A landscape with many valleys, sampled at points; each row gives a point and its height.
A ball rolls from a point to the lowest of its 5 nearest points, and stops where none of them is lower. Distance is the straight distance between rows; heights are no part of it.
Q17: [117  83 140 109 162 113 159 122 122 142 130 116 182 150 147 154 122 134
  98  72  82 118 128]  (h 266)
Q631: [140 142 128 148 136 118 146 113  96 136 115 145 118 126 104 156 124 127
 138 141 140 124 167]  (h 391)
Q847: [120  42 140  49 185 138 174 151 154 119 149  66 190 173 146 147 128 134
 106  85  88 112 125]  (h 267)
Q613: [130 167 122 148  91 144 105 131 128 104 128 130  74  67 113 107 116 104
 139 192 169 126 142]  (h 397)
Q679: [148 199 107 165  57 146  64 111 134 109 113 138  56  53 136  95 117 123
 153 212 207 144 116]  (h 298)
Q143: [134 131 132 141 140 117 147 113  95 131 122 142 136 132  97 155 132 125
 123 111 123 124 163]  (h 390)
Q358: [131  53 140 117 188  99 161 139 135 128 128 106 206 176 161 177 121 153
  94  50  84 114 143]  (h 507)
Q186: [114 117 128  99 114 126 130 135 165 114 123 113 143 139 158 107 140 126
 115 114  99 135  82]  (h 433)
Q681: [102 132 136 128 112 138 136 135 144 139 138 132 135 116 122 115 149  96
 133 148 114 139 118]  (h 656)
Q958: [109  82 149 155 171  95 157 144 127 149 147 130 212 182 127 175 124 161
  88  59  90 110 139]  (h 178)
Q626: [137 144 173 197 176  85 164 147  95 144 155 172 127 155  95 185  95 149
 110 131 139 127 177]  (h 221)
Q909: [132  48  92  45 115 154 107 127 145 106 133  73 154 167 164  92 159 130
 131 102 103 121  93]  (h 448)
Q723: [138 129 104  91  97 126 109 126 165 111 110 111 126 137 156 102 147 134
 135 124 109 141  76]  (h 375)
Q136: [119  62 130  65 137 141 136 150 180 107 145  68 165 176 150 120 151 127
 121 104  88 119  94]  (h 316)
Q587: [135 203 138 201 128 104 121 111 104 139 123 174  96  99 114 166  97 155
 132 142 167 139 158]  (h 201)
Q508: [136 156  97 136  77 148  87 114 139 133  99 133 106 108 131  99 158 104
 140 171 149 155  88]  (h 576)
Q999: [119 129 134 135 149 125 154 124  98 143 122 137 163 126 105 147 139 120
 129 119 119 130 148]  (h 495)
Q371: [112  86 163 172 179  92 175 143 112 153 152 133 199 183 116 177 123 130
 100  80 104 113 159]  (h 700)
Q591: [130  46 142  84 184 116 167 123 130 124 140 105 197 170 150 170 121 146
 106  49  78  95 134]  (h 372)
Q483: [144 184 139 177 101 145 104 116 113 131 131 153  57  52 114 105  86 110
 147 186 184 133 144]  (h 383)
Q573: [123  54  85  27 107 179  99 143 142  99 122  82 131 156 158  73 178 118
 153 105  99 135  74]  (h 496)
Q446: [129 118 172 194 161  98 178 138 115 137 148 158 131 167 100 191 103 143
 123 120 129 112 182]  (h 117)
Q123: [132 127 109  94 100 134 107 122 158 116 108 119 119 123 150  93 142 123
 133 126 111 134  71]  (h 363)
Q198: [114  85 144 114 182 109 158 126 121 140 125 109 186 162 154 159 131 143
  96  57  80 113 134]  (h 366)
Q140: [111  54  88  39 104 200 109 132 155 101 123  78 117 141 156  49 178 115
 149 107 110 132  72]  (h 538)
Q739: [114 113 135  95 120 114 131 138 166 137 129 119 141 143 153 105 137 120
 129 119  95 135  95]  (h 406)
Q967: [113 139 136 112 115 127 133 141 142 142 138 124 140 119 130 114 145 110
 114 123 104 149 115]  (h 515)
Q289: [138 193 120 175  73 147  87 135 138 117 118 138  61  72 124 106 105 126
 148 207 194 134 110]  (h 85)
Q220: [146 178 137 154 124 130 124 107  95 128 116 146  73  74 102 129  96 132
 152 166 165 135 163]  (h 307)
Q214: [126 111 175 180 178  94 175 144 115 139 150 161 144 184  95 179 108 141
 115 116 118 110 175]  (h 247)
Q219: [127 107 117  79 108 137 109 141 168 109 121  88 134 157 161 100 145 139
 130 122 104 125  76]  (h 378)
Q966: [139 146 141 164 151 114 157 118 106 125 123 154 126 137  98 172 122 147
 132 143 144 113 174]  (h 313)
Q71: [131 188 158 231 167  84 151 118  77 181 169 185 112 110 100 159  71 144
 114 144 171 142 185]  (h 539)
Q863: [137 135 155 185 148 111 172 139 116 122 138 156 137 162  95 179 117 144
 119 129 131 107 182]  (h 224)
Q470: [125 192 133 169  82 129  94 121 123 126 127 146  64  55 118 104  90 120
 141 186 187 137 135]  (h 300)
Q431: [129 146 126 143 119 132 131 127 112 122 133 148 109  97 101 118 122 106
 138 164 143 120 155]  (h 466)
Q867: [125 134 132 134 139 131 144 125  99 137 139 141 136 130 101 136 138 103
 129 127 119 124 146]  (h 512)
Q461: [143 188 100 160  57 154  79 119 133 107 107 126  58  59 120  90 121 130
 156 209 199 132 117]  (h 314)
Q531: [124  47 100  62 130 147 131 150 167 106 143  58 176 178 164 110 161 118
 110  98 101 121  90]  (h 389)
Q268: [115 112 154  95 132 124 144 139 160 120 137 118 140 136 153 114 132 122
 119 100  91 125 105]  (h 231)
Q292: [140 193 130 178 113 134 108  98 100 155 123 165  66  66 118 120  80 128
 146 168 176 133 155]  (h 324)
Q683: [147 169  87 152  68 149  65 109 125 107 100 131  66  79 115  86 133 101
 150 201 190 132 119]  (h 493)
Q164: [147 184 131 175 133 119 135 113  98 134 123 167  96 112 104 164  92 159
 139 148 161 130 166]  (h 393)
Q815: [116 117 127  97 107 130 114 134 165 113 114 100 124 141 151 100 144 130
 130 126 109 140  76]  (h 410)
Q110: [152 191  90 155  48 150  59 104 130 104  99 128  55  60 137  82 129 128
 164 203 203 132 110]  (h 392)
Q729: [126  66 131 101 181 115 163 135 137 134 133 120 185 167 151 174 121 160
 104  59  83 105 136]  (h 398)
Q456: [149 151 134 157 136 109 137 117 100 116 118 149 101 113 102 158 109 151
 131 145 143 122 178]  (h 379)
Q596: [120  82 131  67 124 144 130 146 173 117 134  78 162 165 155 110 152 137
 115 117  95 126  96]  (h 387)
Q704: [127 175 165 219 175  78 155 114  91 174 167 187 103 127  93 165  68 135
 108 129 156 132 189]  (h 382)
Q761: [115 124 143 122 131 126 143 118 105 138 137 133 150 119 121 135 147 100
 118  99 100 135 131]  (h 537)
Q260: [127 120 108  79  91 143 107 130 155 114 117 104 117 148 161  78 145 132
 137 125 109 132  74]  (h 211)
Q3: [106 113 143 106 127 125 137 140 148 125 134 119 146 130 144 109 135 126
 119 111  93 138  98]  (h 230)
Q514: [134 197 154 217 138  88 120 121  99 161 139 182 107 108 113 167  86 153
 117 146 170 142 175]  (h 480)
Q743: [122  52 136  79 194 120 163 139 139 126 137  93 203 190 153 183 126 153
  99  51  83 101 132]  (h 454)
Q582: [118  87 143 139 171 102 173 127 125 145 139 131 208 180 145 167 126 154
  97  57  97 126 139]  (h 476)
Q373: [123  44 143  94 210 106 166 148 141 121 150 106 225 198 149 193 116 169
 106  44  81 107 138]  (h 540)
Q912: [122 110 164 177 167  92 168 148 114 141 149 141 184 184 104 179 125 130
 116 107 113 116 167]  (h 514)
Q231: [137 123 134 165 144 114 157 122 107 134 137 140 158 163 104 168 128 139
 117 114 129 123 163]  (h 204)
Q594: [138  84  97  67 114 150 116 143 167  97 119  80 132 170 153  89 155 135
 132 107  98 128  82]  (h 467)
Q612: [122 103 137 138 159 107 148 124 113 142 121 128 180 160 127 157 145 146
 107  75  94 125 150]  (h 415)
Q672: [137 155 146 186 152 113 145 139 114 126 120 158 113 148 103 181 103 153
 127 131 144 117 175]  (h 301)
Q403: [126 113  90  63  77 148  98 123 145 121 104 114  97 126 151  66 145 133
 153 121 112 131  77]  (h 348)
Q320: [131 162 169 208 174  86 160 132  92 151 150 182 108 138  96 179  76 146
 113 134 148 117 172]  (h 274)
Q454: [150 189 125 170 115 121 117 106  95 135 125 166  74  61 107 141  84 134
 141 157 177 142 157]  (h 130)
Q22: [139 178  92 136  73 144  79 124 129 111 105 127  81  96 117  93 147 116
 154 197 173 137 112]  (h 575)
Q741: [133 160  82 104  81 149  70 117 128 128  95 141  92 103 146  73 153 102
 159 157 152 160  82]  (h 500)
Q318: [118 145 131 132 107 141 117 132 127 127 132 131 104  93 106 117 136  97
 137 172 143 133 128]  (h 522)
Q191: [135 162 136 152 118 135 117 133 123 117 136 136  83  88  95 123 121 107
 146 185 162 131 145]  (h 441)
Q895: [121 159 109 146  85 137  94 135 142 123 119 122 116 102 105  98 153  95
 131 182 151 129 103]  (h 556)
Q18: [130  60 146  79 180 120 167 124 131 134 137 104 185 149 165 158 125 147
 103  64  81 120 134]  (h 252)
Q309: [132 150 153 182 156 106 150 133 111 132 134 177 112 149  93 175  92 157
 120 133 140 122 173]  (h 278)
Q316: [132 154  94  99  96 140  84 121 145 139 101 126 116 128 147  81 153 113
 152 136 133 147  69]  (h 408)
Q775: [115  52 135  59 142 147 150 168 172 102 152  59 185 184 144 120 162 132
 114 106  85 120 109]  (h 296)
Q376: [117  69 151  72 165 134 167 146 157 126 148  91 165 149 159 141 114 134
 119  74  81 115 122]  (h 242)
Q229: [125 113 133 139 158 127 159 112  95 153 128 138 171 147 120 151 142 129
 116  83 109 118 139]  (h 516)
Q978: [103  47  79  28 126 193  95 156 170 119 130  69 150 152 181  48 184  95
 135  98 101 161  68]  (h 506)
Q365: [109  40 139  55 169 148 161 162 162 117 162  73 188 167 162 132 139 122
 112  90  87 114 117]  (h 89)
Q149: [145 200 138 208 121 106 121 105  86 157 123 182 106  87 118 163  85 151
 136 150 184 145 177]  (h 442)
Q269: [122 172 117 160  84 134 101 127 135 114 121 135  75  79 115 103 123 117
 144 199 175 132 131]  (h 312)
Q954: [119  94 143 156 163 100 154 133 127 153 129 126 191 168 129 177 138 140
 103  66  92 116 149]  (h 511)
Q337: [120 163 122 140  95 139 106 135 135 106 127 136  88  89 107 111 140 107
 138 179 168 123 118]  (h 430)
Q883: [127 108 138 120 155 123 146 113 114 148 135 124 165 137 131 144 141 120
 110  90  91 126 143]  (h 417)
Q809: [136 186 110 155  83 132  70 127 134 110 123 134  86  89 120 103 143 114
 140 203 186 130 123]  (h 445)
Q208: [125  90 152  89 143 130 151 150 156 114 138  91 151 142 158 115 140 127
 121  92  83 127  97]  (h 349)
Q178: [133  72  93  54 104 158 104 130 152 106 123  88 130 160 155  78 164 127
 137 115 100 122  85]  (h 492)
Q15: [129 187 136 157 104 142 112 125 123 123 127 146  61  62 106 118 107 115
 140 182 170 117 151]  (h 396)
Q709: [136 172 161 196 153  95 140 129 111 138 140 171 106 134 105 182  99 156
 123 146 157 123 172]  (h 331)
Q341: [109  90 154  91 164 116 153 126 142 133 141 111 160 148 160 130 125 134
 117  74  79 119 128]  (h 219)
Q817: [127  79  87  54 101 172  99 126 153 108 119  83 117 148 158  66 171 129
 148 106 105 132  87]  (h 505)
Q374: [111 154 124 118 103 136 108 129 156 129 124 132 122 124 125 102 155 102
 126 147 125 145  83]  (h 618)
Q725: [122  50  79  26 121 160 108 149 144 124 129  70 160 180 167  84 181 116
 135  92  97 124  80]  (h 452)
Q107: [108 153 113 132  97 145 110 130 138 128 128 138 133 110 108 100 146  96
 126 164 139 146 102]  (h 631)
Q988: [148 172  87 123  70 154  62 111 112 127  98 137  76  79 124  82 148  94
 163 187 183 145  98]  (h 633)
Q188: [116  72 148  78 167 120 158 128 135 128 140 107 174 144 150 143 125 135
 113  65  79 113 134]  (h 120)
Q30: [127 126  94  62  86 156  82 128 145 117 108 121  89 125 148  54 147 119
 169 136 122 129  69]  (h 385)
Q906: [149 181 134 168 130 124 135 114 100 139 112 153  92  82 105 141  92 132
 143 152 155 125 161]  (h 325)
Q854: [147 189 135 172 123 124 131 101  95 129 118 175  87  75 104 137  80 135
 129 148 161 139 167]  (h 315)
Q430: [126 160 102 108  95 132  85 120 133 127  98 127 109 108 137  89 155 103
 141 155 139 147  79]  (h 479)
Q278: [125 104  99  57  92 170  98 124 150 116 112  90  98 128 152  45 165 116
 167 118 111 123  71]  (h 425)
Q257: [132 152 125 139 125 133 140 115 104 122 121 151 103 102 100 136 120 123
 137 148 137 121 163]  (h 449)
Q65: [137 174 164 211 158  84 140 134 103 155 145 185 107 118 108 177  77 157
 108 142 153 144 184]  (h 395)
Q287: [120  95 136 130 167 115 151 117 117 140 133 128 185 158 144 161 130 138
 106  68  78 132 140]  (h 186)
Q659: [149 197 129 197 115 117 121 110  84 145 128 174  80  68 102 145  75 135
 132 155 181 141 161]  (h 335)
Q799: [113 144 131 133 126 133 122 132 121 129 131 135 120 106 107 117 140 101
 129 152 130 125 131]  (h 566)
Q910: [131 165 107 139  79 139  76 127 140 121 121 135 100  92 109 102 144  97
 125 195 176 139 117]  (h 558)
Q448: [131 137  97  83  90 140  96 111 139 119 106 109 113 137 150  90 146 120
 144 131 119 135  69]  (h 343)
Q721: [110 109 131 108 155 117 157 120 127 146 127 122 164 140 134 139 135 122
 116  74  88 130 128]  (h 336)
Q904: [134 119 141 152 152 119 157 123  91 137 127 133 155 145 102 163 145 126
 127 113 117 131 154]  (h 386)
Q330: [144 155 131 164 148 120 152 121 104 131 120 155 109 131  98 169 104 148
 125 146 143 113 171]  (h 339)
Q583: [142 163 132 144 110 141 124 121 116 127 123 150  81  80 105 121 107 121
 142 179 162 121 151]  (h 388)

Call two points neighbours if one is among the 5 nearest of the other. Go from one point of each pair to the other, from neighbour to neighbour, staying as low as possible. Name the highest point that can't be avoided.
Q289 / Q587 -> Q483
Q454 / Q587 -> Q854
Q289 / Q231 -> Q164
Q260 / Q365 -> Q596
Q365 / Q188 -> Q376
Q365 / Q287 -> Q17
Q446 / Q231 -> Q863

For each start below, name the point where the ball stops.
Q799 -> Q454
Q573 -> Q365
Q978 -> Q365
Q107 -> Q289
